Points, in no order, along strands that fork and pass close to each other.
Points whose rows are less than 79.2 apart are linked; no others are. Some points are linked to none.
somig: [ 13 -13 -20  12   7  -6   9   0   2   9  -5  -6  -7   7 -15 -12   2   8
   2  -3  -8  19 -29 -12   2  -3  32  -6  -3  10 -14 -20   4   2  16  11
  10  -1   7   6  13 -18]
Lib: [ -4 -15   5   6  14 -14   9   9  -5   2  12   0  -3 -13   2  -6  10  -2
  14  16   1   6 -25  11   4   9   7   4 -20 -11 -11 -10 -16  24 -16 -26
  23  17  16 -31  -6  12]
gegub: [-13   1  13  27 -13   8  33   4   1  12  -1   8   7  -7 -11 -11  -6   0
   7 -17   6  -8   1   9  11 -29 -14   0 -19  -9 -11  14  20   2  15 -32
  -3   8  19 -19   5  -8]
Sogid: [ 30  22  40  14 -17   1  -4  11  19  -6  -5  25 -20  13   5  15  -3  11
  28  -4   6 -19  -6  -2  16 -13  27   4  17 -12   9  32  10 -19 -24 -11
  13 -25 -12   0  21  -9]
sebo: [-18  11  20 -16  29  -4  10 -20  -5  -7 -12   2   2 -15  -1 -14  21  -4
  23   5  12  18  -5  -2  -4  -1  12   6 -16   9  -8  10 -17  35  -3  -9
   8  -3  -7 -15 -21   8]
mato: [ -1  13 -36 -15   9  -8 -22 -12 -13   4 -16 -27  11   2  12   1  -2   8
  -4  23 -23 -14 -11  16  -5   7 -18  -8 -20 -10   3  -8  -3 -20   4  27
 -16  -5  12  16 -24  18]
tam: [ 22 -25   7   9  -9 -15  -3   6  -6  -1   3   4  -7  -2   8   6 -17 -14
  14  16  -9  -5 -13   9   4  33  34 -10  17  -4  -6 -11 -18  29 -11  14
  30 -10   6   4  10 -13]
vubag: [-27   8  -4   7  25  28  14  -4   2  -4  19 -14   4  -7  19   1   8  -2
  13  -3   3  14  21  15  -4 -16  -4 -25  -6  12 -16 -13  23  14 -11 -12
  -7  -4  -6   1  22  23]
raram: [  9 -10  18  18 -12   1  18   6  -6   2   3  -6   4  -2 -26  -7   2 -11
  12   3   9  11   2   5  -1  -3  -2   8  -2  12 -18  10 -11  15  -7 -12
   0   6  17  -5   3 -34]
pofut: [ 25 -23  17   6 -15 -18  -7  15  14 -11  -2  12 -19   7   5  25   7  -3
   4  18  -5  -7   1  10  -4  10  12   0  32 -10  -4  -7 -16   9 -24   7
  24 -12  -7   1  14 -17]
Rolo: [ -5   0   5 -12  -7  -1  11  12  -6   5  21   3   4  -7   4   2  13   4
   0  -1  13   5 -12  18  14   9 -11  13 -19  -3   7 -13   1   9 -24 -29
  12  14  -6 -28 -15  33]
ter: [ -2  15  16   4   2 -16   6 -10 -26 -14  -6  -8   4  -4  -6  -2   9  15
   7   4  -6   2  11 -10  28  28  -5   7   4 -19  13  13  -6  13   8   8
   2  20   2 -13   0   2]
vubu: [ -4  -5   0  29  -3 -14   8 -17   8  10  -1 -10   7   2  -4  -8   4  -5
 -18  -3 -33  -5   2  -8 -18 -26 -10 -15   3 -20 -21   4  16   8  28  -4
  -7  10  29  -2   9 -18]
bub: [  9  22  -8 -15  -5  15 -12  22   9   4 -12   9 -21  30  -8   3 -15  -4
 -43 -17  -5  -2  -5  -7 -15 -15   1  25  -5  10  -2   7  14 -34   6   4
   2  -7 -12   3 -10   1]
nuto: [ -7  10 -25 -18 -14   7  -8  -6   1  -4  -8   6  14  12  15  -1 -14  11
 -18 -23   3  -2   8  15 -15  11  -6   8  -3   8  23   8  -4 -46   1   2
  -5   7 -23  -1 -13 -22]
pakez: [ 12  11  16 -21  -4 -10  14 -10  -3  -2 -21  22  -9   1   9  28   3   8
   3  -5  11  -4  10 -19  15  -4   8   3  12 -15  11  33  10 -34   2  -1
  -2   0  -5   2   6  -1]
mati: [-14 -14 -13  -5   2  -5  -1   5  -2  11 -22  13  -5  -1 -12  14  -5 -12
   9  -7 -20  -5   4  -8 -12  -2  17   4  29 -15 -11 -24  12 -11   4  15
   1  17  -1  -4  -5  -4]
bimi: [  1  25  25  -7  -3  -9   7   1  -5  10 -12  -1   1  -9  -5  -9  -5 -19
  19 -13 -10 -12  10 -24   0   7  12  -1  14 -12   2  32   8   0  -5 -20
  -5   7   9 -15   1  -5]
bure: [  4  12  -4  -6 -30   3  -8   4   6  -6  -5  -3   0  16 -10   7  -6 -20
 -23 -14   6   4   8   1 -11  14   1  12  -7  20  -9   6 -12 -11 -17   7
   2  -2   5  -9   1 -33]
pov: [-28   7 -13 -20  30   5  10 -22  -1   2  -5  12  15  -4   3  -6 -28 -16
  12 -10   9   7  14  -8  12  -8  19  -7  -8  24   6   3   4  -4  19   0
  -8  13 -18  -3   5  20]
folol: [-13  10  11  -3   0   2   2   3   9  10 -33  18  -1   2  -8  16 -16 -10
  12 -15 -15 -10  11  -8 -17 -22   3  -2  31 -24 -17   4  16 -32  -1   4
  -8   1  27 -12 -10 -19]
saz: [ -5  12 -36  -9   2   8 -14 -13 -17   1  10 -27 -14  16 -12 -15 -13   1
  -4  10  -9  -4   4   3   8  10   7 -23 -12  18  15  17  -2 -12  15  24
 -16 -11 -14  22  -6  -5]
supe: [ -3  25   3 -11 -11  14   4  14   5  22 -13   3  -8  17 -15   0 -23  -8
 -27 -11 -19  15   2 -14 -24 -21  -2  10  -4   5 -10   1   7 -29  10   5
  -1  -1  20  11 -14 -21]
gef: [-13  22   3  -9 -20 -15   3  15  24  -2  11   6  10 -12  10 -13   8 -17
  10  -2 -10   1   0  -7 -20   1  -1   0   1  -5 -11  -3  -5  -9 -39  -2
   7  18  14 -19   1   0]
zudot: [ 18   0  20   3   3 -10  23  -9  -1  -9 -32   1  -4   5  17  22   1  21
   6   1  -6   2   1 -12  19 -13  10   1   7 -16  11  39  10 -19   3 -17
   7 -19  14  -6  25 -20]
sulu: [  8  12  32  24 -14   7  20  20  -5  -6  14   3   7   4  -5   3   6  -2
   4   2  18 -14  27   8  14 -11 -29  -4   0   1  12  22   4  15  -9 -20
   2   3 -23  -7  20  14]
vunal: [-13  13 -12 -18 -10  13   2  -6  26   4  -5  16  32 -20  10 -15   3  18
  17 -24  21  22   1   7 -12   3 -14   0 -11   4  11   0   5 -19 -18  -6
 -11   6  -7  13   6   2]
velad: [ -6   1 -30  -7  -7   1 -12   4   4  -6   2  -5 -10  29   9  -6 -12   0
 -46  -5 -12 -11  -4   7 -15   0   0  14  -7  10  13  11 -11 -38  -2   8
  10  -5 -24   9 -22  -4]
fal: [ 20  -9  17  -8 -21   2   0 -10 -18   1  26  -3 -12  10 -24   7   4   5
  -2  11   2  14   4 -13  22  18   6  -7   7   1   9   5  -6  12   5   8
   3   4 -18  23  -5  -5]
lor: [ 29   3  37   4  -7  -3   2   1  -3   7 -12  33 -16 -12  20  22   2   0
  18 -12  18 -20  -1 -17  20   9  28   5  18 -15  23  35   9 -20 -16   3
   8 -14 -10  14  14   5]
zure: [ -9  -1  16   8   0  18   8  -9   6   2  33 -20  16  11  14   5  -1   4
 -12 -11   3  21  22  25  -2 -15 -43 -14   7   4  -2   0  -1  27   7 -23
 -20 -15   2  16  11   5]
pugi: [ 14  -8  12  -5 -20  15 -26   8   3  -8   4   8 -23  22  -9  21  -2 -12
   2 -15   6 -16  10 -10  10  -1  -3  21  21 -11   8   5   2  -2   8 -14
  -8  -8  -1   1 -21   6]
Zoli: [ 15 -12  -6  22   5  11   1   8 -20 -26   3 -15   0  12 -11   5   4  20
   4  17  10 -12   5  -2  25  19 -10  -1  -6  -4   6  -2   9  16  12  27
   4  -2 -11  10   7  17]
zor: [  7   8 -31  -3  20 -16  -2  -4  -1   7  12 -13 -13  -3   0  -6  -7   8
  -1  17 -25   4  -9  -9  11  -3   2  -6 -20  -4   2  -9  17  -7  38  15
   0   6  12  16  -1  20]
zazok: [  3   2 -28  -7  17 -21  -1 -15  -8   7   0   4  -8   5 -11 -10 -28  -4
   1   7  -8  -2 -23  -7  20  12  28  -1 -18   7   6   4  -6  -3  44  16
  14  12  -6   4 -12   0]
Lanib: [ -5   2  -6 -13  -5  12   4  19  11   7   1  12  -9   1  11  -1  -2 -13
  -2 -11  15 -13  -6 -22 -21  -1  13  12  -5  15  -2   3  -3   4 -14 -12
   8  -1   4  10  -7   9]
Fisi: [  1  -2  -5   3  11   0 -17  21   5  27  23 -27   8   1   2   3  30   5
  -8  -9  -5  11 -14  11 -33 -15 -41 -11  23  14  -7 -23 -16   8 -11   0
  -7  -4   9  18  -7  -3]
kuzi: [ 15  -3  11 -10  19  26 -11   9   2   4  34 -29  -2   9   1   0  -1   2
 -20  -6  21  31   9  22   8 -21 -31  -9   5  29  -7  -8   5  10  -3 -19
 -13 -31 -10  14   8   8]
vogu: [  7  20 -18 -15 -15  16 -25  -3  21  11 -10   0   5  10  12   6  -6  19
 -18 -28  -6   6  17   6 -12  -2 -22   0   0  -3  28  16   8 -33   8 -19
 -13 -10 -22  16  -1  -9]
Delu: [  6 -19  11   9   6  -6  20  -8  -6 -10 -18  23  15 -25  -5 -11 -21 -10
  22  -3   6  -8  10   7   3   9  24  11   9 -13  -4   1   8  -2  18  15
 -14  13   2 -18   1 -22]
Kavil: [ 31   4   0   6 -17  10   3 -14 -10 -17 -18   4 -15  11  -4   4   9  11
 -16   3   4   0 -22  -6  12  21  24 -36  12   8  -2  25  15  -8   5  17
   2 -30 -14   9  24 -30]
luda: [  9  16 -33  -4  12   3 -15  -1 -13   1   3 -28 -28  18 -18 -14  -5   4
 -27  11 -14  -3 -14 -14   0  18  23 -40   2   2  -4   0  13 -22   3  29
 -10 -13   1  11   0 -13]
das: [ 23   2  13  -7 -10  -2 -17  19   5  -2  13 -12 -22  23  -9  22  10  -7
 -12   3  -9   3   7   4   4 -13 -28  14  18 -17  -5  -5  -2   4  -8 -13
  -6 -18  -1   1 -14  19]
kis: [ 26   5  24  12   5  -9  13   1 -11   5  25 -30   9  10 -17 -12  14   1
   8  23  -7  12  -5  -2  20   1 -31  -3  -5 -18 -13  -5  -9   1  -1   2
 -13   3   1  13   4   3]
vota: [-22 -15   5  24   7   0  13  14   1  -3 -19   7  -3 -14   1  -8   9 -10
  19  -2   8  -5  -3  14 -11  -8  -3  18   7 -21 -12  -7  -9  14   3 -16
 -18   3  17 -34  -6   7]
Nub: [ -9  -1  11  -8  30  -2  -6   1  12   5   0  -9  25 -13  20 -15   9   0
  25 -11  -2  25  -7  29 -22  17 -22  -5   0  -5  -2  -4 -15  39 -13 -24
  -5 -12  -3 -18  -9  22]
rof: [-25  -1 -17  -8  27  28 -19 -23   8   5  -7  -1  -1   0  10   3   1   5
  -9 -17  -1  32   2  18 -24  -9  -9  -4 -20  15 -10 -22 -10  -7  -8  -9
   4  -5   1   5  -1 -24]
fiman: [  7  -8   5 -11  -7 -18  -7  -3  -8  -3   7  -3   6  -5   4   2 -16 -13
   1  13   4 -23 -13   1   3  41  25  -1   1   8  -2   1 -13  32  -7  -4
  22  10  21  -5  -9  10]
zol: [ -6 -13  13  14  -4  -6  14  -8  16 -17  13  22   1 -10   8  -6  -5   2
  20   9  19 -10   9 -20  24  -2  26   3   5   8  17   3  -5   2  -7   0
   9  12 -15  12  29   1]
fuso: [ -3   9 -13   5  -8  16 -14  19   1  15 -16   0   2   1  -4  24  14  -7
 -21  -7 -23  -7  11  -5 -36 -22 -29  -5  18  -9   1  -7   3 -16 -12  17
  -2 -10  13   6  -5 -13]
bogot: [ 22  -3  10   1 -14 -12  14   2 -18 -11 -12  15  -7  -9  13   8 -13  -5
 -12   4  24 -23  -1   2  35  37  13  11 -14   1  17  12 -10  20  -3   9
  17 -11 -11   4  14  14]
ralum: [ -4   8  -3 -17 -26  -7  -3  -6  12  -4  25   3  14 -12  11  -6  10  -3
   1   6  -8   8  24   0  -8   9 -13  -5  -9   6   9   4  -6   4 -12   0
  -2  19   4 -18  -2  -5]
zik: [ -5   7 -29  -4  20 -17 -45 -13   5  14  11 -36  18   5  10 -14  -4   0
  -3  10 -23  -1  -5  18  -6  14 -27 -11 -14  -8   1 -33 -15  -1   7  14
 -18 -16  10  18  -6  11]
diper: [-35   3  12 -10  -9  -2  -8  -4  12 -12  17  11  24 -24  21 -19   1   2
  22 -17  17  -2   0  -7  16  -1  -8   6   6 -13  24   0  -9  -7 -21 -12
 -13  17   0 -20   8  26]
nutus: [-12  14  11 -14   0  -3  -1   7  15   5  18  12   8 -21  10 -21  -1 -25
  22 -10  18  -8  -8 -21 -17   0  19   6  -4  17  -6  17 -14   7 -41  -7
   5   7  11   2  -4   6]
fus: [ 29  -9  17  20   8  10  13  -2 -20 -17 -12 -14   1  14  -1  15   2  33
   7  12 -12   6   5  -9  24   4   6 -18   9 -16  10  28  17  -1  -7   7
   8 -25  -6  -3  29 -13]
ziru: [ 28   1  18  20 -28   9  14  13  -1   2  -5   8  -6   0 -22  -4   2  11
   8  -7  12  -7   2  -1  10 -25  -9  14  -9  -3   1  22   8  -6  10 -17
  -2  -8  16   0  -4 -20]
Mibu: [-22  11  18  13  -4  -4  18   5  34  -2   5  16 -17  10  -6   6   3   0
   8  -4   2  16  -5   1   5 -23  12   8   1  -8 -23 -15   4 -13 -23 -28
   8  15   7 -15  11  -1]
vadil: [ 30 -19  14  18   3  -6  10  15  -1  13  25 -19  -1   8 -31  -4   6 -10
   5  17  -3  24 -10  13  10 -13 -15  -5   5   1 -16 -16 -18  10 -12   4
   5  -1   4   6   6 -17]
Rak: [ -7   0  19  22  -5  -4  20   8  20  -9  12   4  -5   8   1   3  -1   5
  10  -4   0   3   4 -12  24  -4  13   0   4  -3   4  -2   7  -2  -7 -33
  13  12 -12 -16  29  -5]
Biv: [-15  10   7  32  17 -21   9 -27  12  12  11 -13  11  -5  -7 -18  15  -6
  -8   6 -26  10   3   5 -14 -23  -3 -16  -4  -4 -15  -1   7  29  34   2
 -12   8   9 -10  -9   7]
ren: [  8 -11  16  29  -1   3  18  18  11  -7  10  -8 -18  17 -13   7   9  23
  -1   6   0  12  -7   8  12 -19   9  -6  12  -5  -6 -19  17  10  -3 -30
   2 -14 -18   3  23  -4]
gud: [  7  -4   6 -10 -22  17  -9 -12 -11   3  13  -7   5  12 -14   5  -5  -2
   1  -5   8  16  17   5   3   1 -16   2   1  17  14   8  -9   7   4  -4
 -19  -5 -15  23 -13 -13]
Vef: [-29   3   3   0   8  16   8  10  13   1 -16  17 -14  -8   7   5  14  -4
  13  -9  17   6  -6   7 -22 -23  -9  20  -3  -7 -20 -14 -23  10 -17 -12
  -2  -9  25 -18 -14   8]
tep: [  6  -2 -23 -26   4 -10 -18 -12 -25   9 -35 -11  14  -4   3  -3 -13  -6
 -10   6 -10 -19 -21   9  -9  18   9   9  -6 -14   4  10 -13  -6  -1  13
 -10  -9  12   5 -33  12]
Zuges: [-18  21   1   4  34 -11   8 -11  11   5   3  -7  -1 -13   0 -14  17  -4
  11  15 -16  24   1   3 -11 -10   3 -11 -21  15 -14   1   4  36  17   7
   9   1  -2  -7 -19  18]
fovi: [  1 -22 -33  10   7 -16 -20  -1  12  -1  -9  -4  -7  11  -5   7   2  18
 -18  18  -6 -16 -28  -9   2  -7   2   5  -8  -3  -2 -40  -9 -17  16  25
  15   3   6  19  -3  -1]
rutir: [  0  11   1 -23  -6   9  -5  17  18  10  15   9  -9   1   9   7  12  -5
  -9 -16  17   1  -8   0  -7 -11  -7  16 -17  18   1 -11  10   2 -28 -24
  18  -2 -12  -3 -11  32]
ridek: [-14  16   8  14   0  15   8  21  22  10   3  15 -23  11 -14  16  15   5
 -19 -13   4  19  -4   4 -11 -35  -7  19  -4   9 -25 -28  11 -14 -13  -5
  13  -2  13  -1  -5  -1]
Dako: [-11  -8 -25   7   1  10 -11  -2   3  -3  11 -13   2   5   9   5  22  12
 -17  -5   3  -4  -4  -5 -15 -11 -18   1  -9  17  -2 -13   5  -4  13  -8
 -12  10   0   9  -8   4]
Dasog: [-14  -3 -18  -8  17  14  -5  -5  -8 -16   3 -19   9  12  12  -1 -15  -8
   2   9  10   7  14  13   8  19  -8  -4 -21  28   2   7 -25  31   5   4
  -7 -10   0   2   4   9]
Fumur: [-12   0  14  15  -5  18  18   9   5 -11  24   0  13   4   9   8   4  -5
   6  11   1   9  34  18   1 -12 -23  -7   0   1  -7  -3   2  16 -11 -11
 -11   2 -16  -2  11  25]
sokub: [-21  12   8  -8 -11   3  -7 -16  29   5  20   6  32 -15  13 -18   1   5
  17 -22  -2  29  11  14  -1   4 -19  -8  -5 -10   8  -5   3  -5 -16 -21
  -9  12   0 -16  13   6]
bazos: [ -1 -19 -20  18  18  -2 -30   3   9   7  18 -25  -6   7  -5  -3  20   3
 -10  22   4 -17 -14 -14  -3  -7 -18  -6  -7   4 -14 -45   1  -8   5  10
  -6  -2   6  15   5   7]
lefid: [ 32  -4  12  -8  -4  -8  -9 -15  -4   1  21 -14  -9  12 -19  -1  13  10
  -5  31 -14  12  -3 -18  25  -2 -13  -1  -8 -18   2  -8  -1 -14   4  12
  -7 -11 -11  26   2   2]
tumip: [ -7 -18 -18   1   5 -13  -2   0   0   4 -10  23   4 -13  -4  -3  -8   0
  -1   4 -10  -2  -7  -9 -28   0  15   6   7   2  -6 -17  -6 -16  22  22
  13  31  12  -9 -12 -30]
bazil: [ -9 -15 -16 -12  25   2 -18   0  -3   6 -13 -18  22  -2   7  -3 -12  -5
  12   3  -1   6   0  26 -15  19 -12  -4  -1  12  -2 -15 -19  39  -4   3
  -4 -18   5   4 -14  19]
sogeg: [ -5 -20  -5   7   8   1 -19   4  -4   9  23 -21  11   3   2  -2  21 -11
   5  -4  -2   8  -4   4 -18  -1 -28  -2   6   7  -7 -15 -19  17  -3 -13
  -5  12  20 -11 -11  -3]
nizub: [-10  -2 -14  -6   6  18  -7 -14 -13   6  14 -26  -4   9 -13 -11   3  12
 -11   1   4   5   6 -12   6  -9  -5 -14  -1  22  10  -1   8  -1  19  -8
 -30  -7 -14  30  -2  -3]
bip: [  8 -22   9  17  14   0   5  12 -17  -9 -23   4   9 -19  -2  -3  -8  -9
  18   3 -15  -8   6  10   3  13   6  14   6 -36  -1   2   2   8   5   3
 -11   7  11 -35  -7   0]
maloz: [ 19  -9 -14  -4 -11   1 -16 -10 -10  -8 -11  -4 -13   4  -6  11  10   4
  -8  11   2 -19 -11 -13  -4   5  10   6   0  -1   1  19  -8 -19   6  13
  -8   1  -4  17 -10 -23]
luz: [-15  14 -14  11  18  -4  20 -15 -16   3   2  -1   8 -15   2 -13  28  15
   5  -3  10  11 -11  -4  14  -8 -15  -5 -31  13   2   2   5   5  27  -5
  -1  26  12 -12   4  10]
Pid: [-43 -10 -25 -22  26  14 -17 -17   9  12 -13  15   7  -4  18  -5  -9   1
  -8  -1  -5   6  -5   5 -36  -7   6   1 -20  15  -3 -18 -23   1  -2   7
  15   4   2   3 -24  -6]
femi: [ 15 -24  -5   1 -22   0 -12  11  10  -8  -5  18 -11   5  -4  13   7  -9
 -13   8  12 -18  -4   8 -12   8  12  -1  16  12 -15 -14   8   9 -20  22
  21  -5 -20   7   8  -3]
reli: [ -9  11  11 -11 -13  -9   7 -20 -13  16   0  16  -7  -3  -6  -1  -3 -16
   3 -21  17   6 -15 -20  26  28  28  10   4  13  12   8  -8   9  12  -4
  11  16 -11   6   2   0]
satov: [ 12  -6   4   4   1 -24  -5  -6 -18  -2   6   6  -2 -16  10  -8  -3  25
  14  18   0  -9  -5 -13  30  21   4   4 -13 -13  40   9 -15  15  26  13
  24  24  12  -5  -2   0]
meb: [-13   6  11  13  17 -15  35 -11  -7   8 -13   4  17 -14 -16 -19   7   9
  12 -13   0   7 -10  -3   5 -19   5  -1  -4   1  -9   8  19   2  33 -21
  -1  22   6 -19  -4  -6]
gat: [ 12  -8  18   3 -13  -1  25  14  -2 -19  -4  14  -4 -11   3   8  -1 -11
   8   5  35 -13   2  14  13  20   5  24  -3   3  -2  11 -14  22 -19   1
  -2 -13  -6   2   6  10]
babeg: [  9   0 -13 -24  -5  -3 -20 -21 -28   4 -14 -11   0   3  14  14 -18 -16
 -12   8  -7 -19  -5  11  10  38  16  -7 -12   1   7  34 -20  -1  -8  10
  -1 -16   3   4 -15   1]
Fove: [-24  -8 -33 -21   2  -5  -2  -5  -5   8 -23  -1   9  -2   5 -11 -14   2
 -13   0   2  -2 -17   8 -15   2   5  13 -15   9  -1  -9 -20  -2   9   7
  -6   4   3   1 -30   7]
sos: [  7  -6 -13  -9   2   9 -11  -4 -18 -16   2 -10   6  -8  14   8 -19 -15
  -1  19  -5 -18  28   3   9  24  -7  -5 -15   2  18  27 -14  11   4  18
  -8  -4   1  -3  -2   2]
Far: [ 18  -1   4  -5  -9 -10 -11  -7 -10 -11 -12  25 -12  11   3  10  -9   2
 -26   2  15 -17  13  -5  33  18   5   9  -5   3  23  14   5   5   5  15
  24  -6 -46  -1  23  21]
ruba: [ 18 -15  11   0  -5 -17   0   1 -14  -8   8  11   4 -30  11  -4 -13  15
  16  22  -5 -31  -4   8   5  28  22   1  -4 -19  23   4   3  14  -4  -2
  20  12  19 -16  -7   5]
numor: [ 24  -8 -23  27  12  -6   3   6  -5   3   3 -10  -2  -7   5  -1  11  15
  19  25 -34   2  -8   9   5  -8  -5  -9  -8 -24   1 -15  16  -2  20  21
   8   4  15   6   6  10]
fasep: [-28  11   0 -18  27  -2  11 -10   4   7 -19  17   5 -22  14 -20   6  -4
   9 -16  14   2 -12 -24 -17 -14   9  13 -10   8   2  10  -4   8  16 -18
  -3   5   0 -19 -21  12]
fiki: [-25 -12  -4 -30  -7 -10  -3  -4   7 -14  12  19  15 -33  16 -16 -16  -7
   6  -8  25 -17  -3  -7  -1  -1   7  10   0  -4  16  -3  -4 -25   2   4
 -10  15  11 -26  -1  11]
Vuso: [-15  29   1 -25 -23   7   7  10  11  -1  -7  20  27  -1  10 -15 -13   8
  -3 -25  18  11  -1  -4 -22   0 -12   9  -5  11  15   5   6 -44  -7   9
  -8  14   0  -1  -6 -15]
fimik: [-10  15 -27 -18   2  -3  -6   5   1   2   2 -19 -11  11  -3   4  -2  -3
 -23  -3 -20  11   7  -1  -7  13  15 -16   6  15  -7 -19  19  -7  -4  14
  -2   4  -1   3   7  -1]
vemiz: [  7  -1 -11  32  -8   7  14  15   7  10 -12   1  -6  -1  -3   9  15   0
 -21  -1 -19 -12   5  -1 -28 -38 -19 -11   8 -16 -16  -7  19 -10   9   2
  -5  -2  14   7  11  -6]
dip: [ -4  11  10 -11 -25  17 -25   2  21   0  -4   7  -9  18  -2  20 -15 -10
   3 -24  -7 -12  23 -11  -8 -13  -2   1  24  -7  -3  -2  16 -27  -6  -9
  -6  -4  11   2  -9  -7]
lilif: [ 14 -23  15  26  12   3  23  10 -19  -5  10  -2   5 -11  -3  -8  -2  -1
  27  15  14  -4   3   3   7  15   9   8  -1   2  -1  13 -22  33   1  -3
  -1  -1   0   4   7  -9]
bigod: [-18 -14  -1   3  -4   3  20   3  24 -19 -10  18   6  -4   3   0  -4  -4
  18   4  21  -5  -2  -9  -1 -18  27   4  11   2 -20  -7   1 -11 -19  15
  -4   7  -6  19  17   7]
zako: [-11  12   2   4   7  -7  -6  -2  -5  -1  10 -30   4   4  -6   4   1  -9
  -5  -8 -33  19  18   6   4   8  -3  -4  11  -5 -17 -17  20   8   0  -8
  -5   8   8 -12   5   2]
tera: [  3  15  39   0 -11 -11  19   1 -23  -7 -13  13  -5 -28   1   1   5   9
  13  -1  15  -7   8   3  19  25   4  13   5 -29  21  25  -9  -7 -17   7
  -9   6   2 -19   5  -3]
Gak: [ -4  -3   3 -20   3 -16   5 -14  -8 -11  -3  34  11 -31   4 -12 -25 -15
   7  -9  19 -20  -4   1  -9  16  28   3   5   1   1   4  -7 -30  16  27
 -15  16   1  -8  -6 -16]
tov: [ 11 -16 -19  -8 -10   3 -36  15  -1   4  -7   0 -10   5  -9  20  11  -6
 -31  15 -15 -21   3   3 -26 -13 -16   0  11   4   2  -9   2  -4 -16  19
  14  -9 -10   6 -10   0]
sokem: [-20  27  29  -4  -5  -8   7 -16  -3   8  -9  -1   8  -3 -12 -12  -4 -19
  18 -28  14   0  -1 -18   6  21  27   5  15  19  -1  21   3  13 -10 -13
  -2  10  -6   1   5 -11]
big: [ 22 -14  -8   8 -27   9  -6  -3   3  -5  -8  20 -28   8 -10  -5  10   6
 -21   7  12   0 -28  -2   1  18  25 -21  17  14 -12  -4   8   5  10  17
   4 -21 -27  22   4 -16]
Vamug: [ 33 -13  21  24 -12   6   2  16   1 -23 -16  -3 -11  23  -7   3   6  18
   3  -3   1  -9  -3   4   5 -15   5   0  22  -6   3  10  21   7  -5 -11
   6 -28 -16  -4  30 -17]
nezun: [-19   5 -11  -3  -5  13  14  20  10  13 -19  20   0  -1  -2   5   8   3
 -18  -6   7  18  -4   8 -22 -29 -19  23 -11   2  -9 -24  -4 -10  -4  14
  -6   0  14   2 -20   9]
zezek: [ -7  -1  -5   9   5 -14  32   4  -1  -3 -18  16  18  -8  -7 -10  -3  15
   5  -3  -3   5  -4 -10 -24 -18   2   0   6   2 -19  -6  15 -20  32   3
   3  24  12  -4  -2 -28]
pefal: [-19   5 -24 -18  10  -1  10 -19  -9  14   1   9 -18   9  -3   0 -20 -12
 -11 -13   5   6 -14 -17  19  14  34  -5  -2  23   3   2  -4  -4  25  -1
   2   5 -25  14  -2   9]
garem: [ 11 -17  -6 -10  -6 -12 -13  10  -1   7   5  -4 -11   0   0  22   8  -8
 -10  23 -28  -5   8   2  -7  -7 -17  -4  11 -21  -2 -12  -9  12 -11   4
   6  -3   7   7 -13  14]
Vuzi: [ 19  -2  26   1 -11  -5  -3   6  -8 -16   3  24  -2  -3   3   9   5   7
  -2  12  13 -16  28   1  20   5 -19  16   1 -16  20  21   3  12 -16   6
  14   1 -37 -11  12  24]
Det: [ 38 -13 -13  19  12   9  -3   7  -8 -16   0 -16  -7  16   3 -11   3  28
  19  27 -11  -4 -15  -5  22  -2   4 -17  -8 -14  19 -13  20  -1  12  32
   3 -26  -5  13  21  11]
leki: [  4   9   8   4   4   9   4  17  -4  -6  -3 -27 -14   8  -4  20  -2  -9
 -14   3 -26   5  23   7   3  -3  -7 -23  24 -18 -14 -10  27  -1 -16 -12
 -12 -17   6  -7  19   8]
mit: [ 10 -11 -11 -10 -15  -7 -34  -9  -7 -13  24 -16   6  16  -1   2   5   1
 -20  13  11 -22  -3   6  16  22 -15   4 -16  16  20  -1 -15   7   2  -1
  11   5  -3  -2 -14   5]
nemop: [-33   0   5   4  22  17  17 -12   0  10   0  -1  20  -9   1 -12 -18 -14
  19 -17  -6   8  19   4  -1 -25   5 -12   1   6 -11  -3  32   5  10 -18
 -13   5  -9   0   5  17]
Zita: [-14   5  -7   1  35  14 -23 -12  -2  14  15 -33   4   0   5  -3  14   6
 -13  -9   3  30  -8   5 -23 -20 -23 -13   5  18 -21 -24 -13   4  -3  -8
 -13 -23  11  20   8 -14]

Follow the links from the first point to the second, and from the first to the third. Name the last point that the two ways share.
vemiz, fal, Det | raram
leki, tov, rof | nizub
folol, fovi, Zita | Dako
bimi, kuzi, sos | Fumur
Vuzi, luda, pofut | raram
velad, rutir, Mibu | sokub

A fork is a point with three links, a tip a point with one. Leave the first point through the second and follow the links. Name the first fork or tip that comes.
Mibu, ridek | sokub
tov, garem | meb
diper, fiki | Rak

A fork is a point with three links. Follow the links from the first point to the second and name the forks in between, in order.
mato, nemop | tep > Dako > nizub > raram > Fumur
garem, zik | meb > raram > nizub > Dako > tep
Det, zako | pefal > Fumur > raram > nizub
folol, gat | meb > raram
luz, pefal | meb > raram > Fumur
gat, luda | raram > nizub

Name the points in between on the shortest way along the links from the first point to the second, in order.
gud, Det | fal > lefid > kis > vadil > raram > lilif > gat > bogot > Far > Vuzi > sulu > Fumur > vubag > nemop > pov > pefal > zazok > zor > numor
nezun, Sogid | ridek > Mibu > Rak > ren > Vamug > fus > zudot > pakez > lor
pofut, luda | femi > tov > garem > das > pugi > dip > folol > mati > tumip > zezek > meb > gegub > ziru > raram > vadil > kis > lefid > fal > gud > nizub > saz
Rak, vunal | Mibu > ridek > nezun > Vef > vota > bip > Delu > Gak > fiki > diper > sokub
